The views of a scene show one set of named points, each view turned or mirrored, and shifted as a whole, with a little noise and some points left out.

Scene 1
View 1
q_364: [ -8 -17  32 -35   4  10  42  26 -13  15 -24]
q_302: [  2 -18  23 -33 -22  14  31  14  -4  21 -21]
q_262: [ -3  -4  14  -7  35 -10  32  12  -8   2 -11]
q_620: [ 11  -4   5  -6  52 -14  37  29 -20  12   2]
q_362: [  5   1   1   3  40 -16  22   6  -4   4   1]
q_330: [ 14  -8   7 -11  44 -11  37  33 -22  18   2]
q_388: [  2 -12  17 -20 -12   6  25   9   2  16 -15]
q_555: [  3 -10  12 -18 -31  10  12 -10  16  15 -17]
q_640: [ 13  -8  10 -18  -6   4  24  10  -1  22  -8]
q_959: [ -4   0   4   0  -3  -5   7 -26  20  -2  -7]
q_747: [  1 -18  22 -29   2   6  37  24 -15  19 -16]
q_69: [ 23 -17  11 -25 -14   7  28  29 -12  36  -6]
View 2
q_362: [  8  -4   2  -4  51 -40  -6   6  15   0 -13]
q_364: [ -7  22  -9   9  14 -19  -4  -6  -7  -5   6]
q_959: [  4 -19  -8  13  18  -8   4 -10  40  -6 -25]
q_388: [ -7   6 -13   9   8  -9  -5 -13  -2  -7  -3]
q_747: [ -7  24 -10   8  19 -21  -7  -5 -15  -3  10]
q_640: [ -5  -5 -12   5  17 -12  -9 -10  -8  -9  -2]
q_555: [ -4 -12 -20  13  -4   4  -3 -20  13 -11 -10]
q_69: [ -4 -11 -11  -6  31 -20 -18  -9 -30 -11   1]
q_262: [  4  16   7   2  43 -38  -1   7  15   4  -3]
q_330: [  3  14   3  -9  56 -48 -14  11 -16   2   4]
q_302: [-10  16 -15  14  -1  -5  -5 -15 -12  -7   6]
View 3
q_959: [14  1  5 -7  5 15 -3 14  8 10 15]
q_330: [-12 -38 -15  12   8 -12  42  19   8 -40 -20]
q_640: [ -8 -26  12  -7 -14 -14  28  18   2  -5   5]
q_262: [ -7 -15 -10  17   6  -1  19  18  12 -27 -16]
q_302: [-26 -27  35  -2 -49 -23  26   9   3  11   9]
q_555: [ -3 -10  24 -15 -24  -1   8  12   5  21  18]
q_620: [-10 -35 -20  13  14  -8  38  22  10 -43 -22]
q_747: [-26 -29  11  12 -23 -17  31  16   8 -11  -8]
View 4
q_555: [ 12  20 -20  41  -8   8  12  25   6   5 -15]
q_302: [ 28   9 -29  38 -11 -13  14  20  23   7  10]
q_640: [ 26  26 -15  14   1  -3  10  15  19   2  39]
q_388: [ 26  16 -23  28  -7  -3  11  15  14   5   8]
q_620: [ 45  17  -8 -24  14  -8   0 -16  25  -5  44]
q_69: [ 25  25 -25  27  -6  -7  15  25  22   5  43]
q_747: [ 39   4 -26  20  -6 -17  12  10  28   5  24]
q_330: [ 43  19 -12 -17  10 -10   0 -12  27  -4  50]
q_362: [ 32  22  -2 -14  16   5  -2 -16  11  -4  15]
q_364: [ 38   8 -27  20  -6 -13  12   9  26   3  18]
q_959: [ 11  26  -5  16   8  17   3   2  -4   0 -27]

In a view up to two points have been moved. Name them for each view, in the order of its rows, or write -.
view 1 -> q_364
view 2 -> q_69
view 3 -> q_302
view 4 -> q_640
